A landscape with many valleys, sampled at points; each row gives a point and its height.
A ball rolls from a point to the lowest of its 3 nearest points, and stops where none of them is lower. Distance is the straight distance between rows; heights are no part of it.
<562> height 190: [ 77 136 173 153 123 137  93 131  97 157 138 151 140 139 110 202 105 158
  61  72 151 150 120 137 101]
<958> height 287: [134 139 152  69 106 123  82 148 206  90  94 171 130 147 102 116 106 134
 130 156  92 108 178 121 160]
<737> height 206: [147 131 122 122 140 139 111 139 104 150 111 146 118 145 103 107  73 132
 125 121 167 158 101 147 110]
<21> height 416: [ 93 162 101  99 125  94  89  94  79 152 106 133 129  92 122  91 145 175
  95 112 146 155 130 122 150]
<716> height 118: [199 128 107 121 162 115 140  97 142 131  80 113 189  87 147  55 101 125
 148 157  93 126  75 135 152]
<113> height 331: [ 93 108 129 158 115 171 114 161 100 130 159 126  71 154 109 198 128 118
 157 141 174 128 141 153  97]
<230> height 317: [101 146 131  96  95 121 106 121 140 134 101 138 128 121 123 121 137 164
 121 144 112 127 154 126 142]
<835> height 283: [150 110  79 135 151 134 174 162  84 143 153  93 103 108 132  90 174 100
 159 126 164 136  98 126 110]
<532> height 110: [180 118 105 143 149 128 166 146 122 128 139 129 127 152 132 105 106  88
 152 146 128 142  96 127 128]
<946> height 11: [ 62 120 187 110  98 120  56 153 159 114 120 192 133 152 104 219  59 153
  83 121 147 126 127 119 125]
<875> height 290: [106 129 150 176 153 155 130 141 103 162 164 120 104 158 108 191 151 124
 112 107 165 135 141 147  75]
<332> height 380: [146 135  96 131 165 130 182 113  82 162 169  66 144  97 168  72 205  92
 127  90 130 136  80 122  97]
<960> height 163: [145 139 113 127 115 139 152 140 138 118 141 133  97 148 126  81 120 109
 149 140 127 140 113 142 148]
<1016> height 310: [162 142 148  87 118 129 118  89 162 103 105 136 157  90 141  87 154 137
 153 161  78  98 153 110 185]
<903> height 462: [ 83 116 107 156  90 159 146 138 115 115 159  91  91 134 147 144 217 108
 145 146 132 105 164 129 130]
<319> height 183: [186 115 119 174 197 116 173  96 136 157 142  87 153 120 159 131 105 110
 118 118 110 147  69 146 119]
<793> height 50: [179 119  86 128 149 121 177 129 128 127 109 117 140 102 128  43 121 117
 155 153 111 143  89 117 137]
<122> height 55: [139 108 136 158 158 148 140 159 105 136 170 125  99 168 126 161 100  96
 145 116 159 161 124 149  96]
<128> height 39: [164 112 138 169 154 128 149 130 144 125 163 131 130 161 127 148  97 113
 121 113 110 131 124 145 121]
<997> height 275: [ 78 150 149 139 125 104 110 109 106 159 131 130 143 111 134 158 131 168
  63  90 134 134 144 125 142]
<892> height 235: [166 108 117 151 160 107 154 162 172  89 164 100 131 161 162 115 128  86
 149 152  77 122 135 123 142]
<387> height 70: [146 100 111 145 127 135 147 199 155 103 154 133  79 195 145 135 112  89
 176 164 144 120 140 131 119]
<496> height 81: [132 144 136  88 136 102  87 137 118 124  73 159 146 149 100 100  41 165
  88 126 152 179 117 140 147]
<512> height 236: [128 142 122 128 113 136 143 107 132 132 137 121 129 138 123 136 131 137
 131 125 131 126 144 120 126]
<861> height 208: [174 154 135  95 141  87 101 103 155 132  78 147 160 120 127  77  60 145
 120 145 107 162 121 140 163]
<30> height 274: [146 149  79  84 115 120 137 116 119 122  80 135 138  99 119  38 128 153
 148 149 132 136 133 123 162]
<375> height 414: [ 85 125 160 122 129 177  99 158  84 149 123 148  88 178  74 183 106 155
 141 107 216 175 121 177  65]
<23> height 195: [185 104 103 112 151 114 152 107 177  88 107  97 174 101 169  67 135  98
 190 179  61 114 124 122 164]
<37> height 255: [169 129 112 105 109 137 150 114 161 106 134 112 154 125 144  59 177 109
 185 161  86 113 161 112 167]
<840> height 192: [156 117 127 115 117 137 127 163 188 101 130 155 103 202 121 137  82 102
 146 155 119 123 131 138 126]
<814> height 250: [126 107 127 189 140 116 171 136 162 126 190 104 129 148 148 172 159  83
 123 127  88  99 137 118 131]
<726> height 153: [153 107  78 125 160 134 182  92 103 131 119 109 164  79 137  31 148 107
 149 107 130 134  62 113 118]
<944> height 379: [107 153 114  79 107  75  76  98 117 146  77 135 163  72 148 114 112 164
  91 126 124 144 169 111 172]
<662> height 288: [172 133 103  83 111 143 132 130 162  89  98 140 128 113 120  25 138 103
 184 182  88 122 149 105 158]
<891> height 158: [163 120 118 139 152 139 132 142 116 145 120 141 107 166  95 100  80 119
 146 123 143 158  99 138 119]
<859> height 145: [164 119  56 128 162 119 163 103 104 114  98 125 153  87 118  23 108 121
 166 120 155 135  46 113 136]
<899> height 453: [ 75 110 138 149  80 139  86 146 131 122 162 158  92 147 122 213 155 115
 125 138 138  83 164 119 118]
<295> height 201: [ 67 121 180 157 113 148 100 145  82 153 127 143 105 148 111 235 122 151
  84  98 177 131 126 138  83]
<598> height 412: [ 62 125 148 124  60 152  76 151 148 105 102 195  81 163 106 175 103 139
 126 145 154 117 138 130 116]
<260> height 284: [ 97 121 159 125  86 112  85 137 151 108 118 166 151 119 127 174 125 156
  96 131  96  86 171 110 137]
<412> height 269: [149 131 154 109 106 103 107 133 189 111 103 151 144 149 113 148  58 150
 105 127  92 123 141 123 152]
<439> height 265: [ 95 132 135 145 149 137 130 120  79 170 139 109 102 124 127 126 161 138
 110  86 164 135 129 145  88]
<393> height 286: [117 110 165 127 103 133 101 157 191  96 136 185 134 160 113 205  86 130
 102 116 107  90 136 109 126]
<832> height 200: [166 116 109 140 135 149 158 172 101 111 135 134  94 174 105  93  95 107
 172 131 169 173 106 135 108]
<142> height 231: [163 120  82 138 174 137 175 123  69 148 128  94 122  99 135  48 153 129
 123  90 159 135  67 114 119]
<11> height 344: [122 134  94 146 141 135 180 119  87 150 181  60 115  94 161  86 217 107
 143 116 133 120 110 136  88]
<277> height 341: [ 38  97 181 147  66 152  66 161 156  87 139 191  99 141 118 242 129 144
 116 111 151  74 144 106 100]
<235> height 139: [ 96 120 159 139  87 130  93 135 132 123 124 149 141 145 102 191  99 152
  89 102 135 129 141 133 121]
<696> height 504: [104 139 137  99 120  91 119  80 139 154 105 111 178  75 133 152 153 168
 102 110  71 111 158 106 162]
<566> height 316: [139 127 136 170 183 184 136 162  60 149 154 105  81 153 109 150 145 128
 160 100 233 151 123 141  61]
<675> height 271: [167 152 109  81  97 140 111 136 176 102  85 174 123 140 108  57 102 150
 143 158 131 124 136 127 148]
<355> height 142: [191 132 144 132 145 131 154  98 187 101 125 124 161 107 161 121 118 106
 160 170  43  96 124 129 179]
<963> height 273: [118 131 136 168 146 120 150  88 126 149 150  82 153 116 136 170 151 122
  88 106  97 104 123 124 119]
<1019> height 332: [ 81 120 147 113  84 153  72 153 155  98 115 168  99 183 109 190  81 125
 135 152 163 121 149 137 116]
<785> height 147: [150 111  85 135 114 135 148 189 139  90 145 124  97 169 136  78 133  82
 186 175 138 130 127 114 127]
<781> height 223: [131 146 126 141 149 122 157 103  92 162 145  97 150 100 125 104 134 130
  91 105 142 128  91 134 111]
<487> height 315: [124 157 137  96 139  73 104  64  89 164 100 118 165  67 130  99 135 163
  81 102 106 160 127 130 138]
<96> height 487: [135 129 139 117 113 126 153  75 179 127 118  92 174  82 155 136 178 118
 142 140  30  89 153 109 168]
<551> height 333: [109  99 123 204 165 153 152 173  71 144 179  86  73 131 133 165 213  84
 146 121 190 135 122 143  84]
<935> height 406: [115 148 131 104 108 115 122  81 132 134 110 112 166  83 127  94 156 142
 140 138  80 103 146 111 159]
<994> height 306: [127 117 141 201 164 138 157 140  91 149 203  87 119 142 142 184 187 105
 107  78 163 138 121 158  78]
<864> height 339: [154 127 107 141 152 110 174  88 135 137 159  76 174  85 176 115 155 104
 115 132  79 116  97 130 133]
<692> height 172: [138 125 103 146 126 124 174 142 148 117 165 100 112 135 159 126 161 100
 161 139  98 118 138 107 142]
<208> height 302: [ 50 145 141 110  84 130  77 127  84 146 113 141  89 108 118 165 134 169
  85 117 163 131 147 135 111]
<472> height 211: [ 64 112 171 169 113 138 101 130 106 136 145 136 125 121 119 204 137 156
  85  77 126 121 137 125 108]
<123> height 427: [ 72 150 158  92  87 134  65 122 156 106  93 158 112 120 111 144 160 148
 117 139 112  82 179 121 153]
<643> height 305: [174 110  96 172 187 154 176 168  61 148 166  88 101 142 125  86 157 110
 150  97 200 148  93 143  77]
<921> height 614: [126 121 131  98 122 131 166  83 155 115 153  84 183  72 173 129 218 104
 139 131  50  88 148  85 162]
<617> height 83: [153 114 114 163 146 120 184 152 122 144 175 101 126 139 151 126 135  97
 128 140 117 140 120 125 114]
<395> height 327: [ 74 141 122 108  93 147 103 135  81 134 122 144  93 132 115 124 127 155
 135 130 180 129 139 134 106]
<270> height 285: [146 135 101 131 163 136 139 126  76 148 131 117  95 125 115  80 142 124
 116 114 181 149 106 135 102]
<212> height 196: [123 116 135 113 107 116 123 109 179 106 132 153 136 140 121 130 124 126
 137 136  79 101 174 121 158]
<429> height 191: [171 146 104 101 155  96 149  78 121 144  97 120 180  82 148  69 119 147
 128 157 107 136 111 135 162]
<547> height 160: [198 134 125 147 174  96 147 111 139 145 102 128 161 116 134  81  76 132
 135 130 110 152  67 145 136]
<437> height 181: [ 74 110 187 103  74 143  64 169 177  74 104 170 126 151 100 197  89 149
  98 127 130  78 140 106 125]
<545> height 334: [131 129 155 130 112 127 140 103 181 104 151 127 162 108 140 164 150 108
 120 143  65  77 156 101 161]
<147> height 249: [155 156 143  62 112  98  92 125 157 110  57 163 152  95 120  81  83 158
 132 146  88 119 163 120 178]
<95> height 278: [139 120  87 115 149 133 190 113 109 129 141  87 155  87 163  62 168 112
 157 141  93 132  83 113 123]
<834> height 78: [142 136  98 121 142 116 151  71  91 166 121 101 185  72 142  95 163 136
 109 111 130 141 102 119 125]
<560> height 314: [143 133 134 166 200 155 155 150  70 159 176  79  94 130 151 137 211 109
 119  76 193 136 120 138  67]
<507> height 303: [ 94 158 146  84 125  78  88 125 127 147 112 155 150 108 133 151  88 172
  65 120 127 161 137 128 159]
<103> height 259: [120 135 155 140 124 123 105 132 122 144 115 162 104 156 100 148  71 147
 109 102 172 148 115 143 111]
<940> height 329: [131 106  90 133 119 133 174 121 124 135 172  86 125  94 162 121 208 118
 150 141  90 107 135 112 131]
<41> height 12: [159 126 138 172 166 109 155 121 133 140 165 106 139 149 122 170 104  97
 119  97 142 148 116 141 125]
<688> height 202: [152 136 137 103 133  99 116 112 139 153  99 154 147 141 120 149  43 151
  74 112 122 160 128 148 135]
<521> height 338: [103 143  99 100  94 136 128 103 128 120 115 121 112 108 126 102 177 134
 146 147 100 120 173 102 144]
<771> height 385: [ 57 111 158 133 104 173  89 155  91 127 101 143  62 163 102 194 124 152
 141 148 207 144 141 159  85]
<291> height 410: [111 131 136 101 114 159  91 171 125 108  90 169  66 194  98 156  69 127
 151 149 199 165 122 157 107]
<433> height 256: [129 150 146 116 116  95  95 130 145 135 105 168 142 141 120 137  64 154
 107 134 119 150 142 121 151]
<996> height 73: [178 124 138 114 132 105 125 127 211  88 107 144 162 148 137 127 111 102
 157 150  54 100 154 120 175]
<704> height 376: [156 145 147 107 134  99 124  83 137 132 107 129 186  95 130 123 115 153
 120 137  67 119 152 120 169]
<685> height 240: [ 68 152 164 117 104 140  72 137 104 130 118 143  90 137 106 190 108 157
 111 105 191 124 140 140 123]
<53> height 257: [ 82 105 122 147  96 157 115 183 140  80 135 147  68 184 125 153 140  98
 163 158 166 125 141 143  96]

Where does a ball stop that starts at each point below?
<521>: <41>
<704>: <793>
<935>: <793>
<332>: <793>
<230>: <41>
<944>: <496>
<270>: <793>
<891>: <41>
<921>: <41>
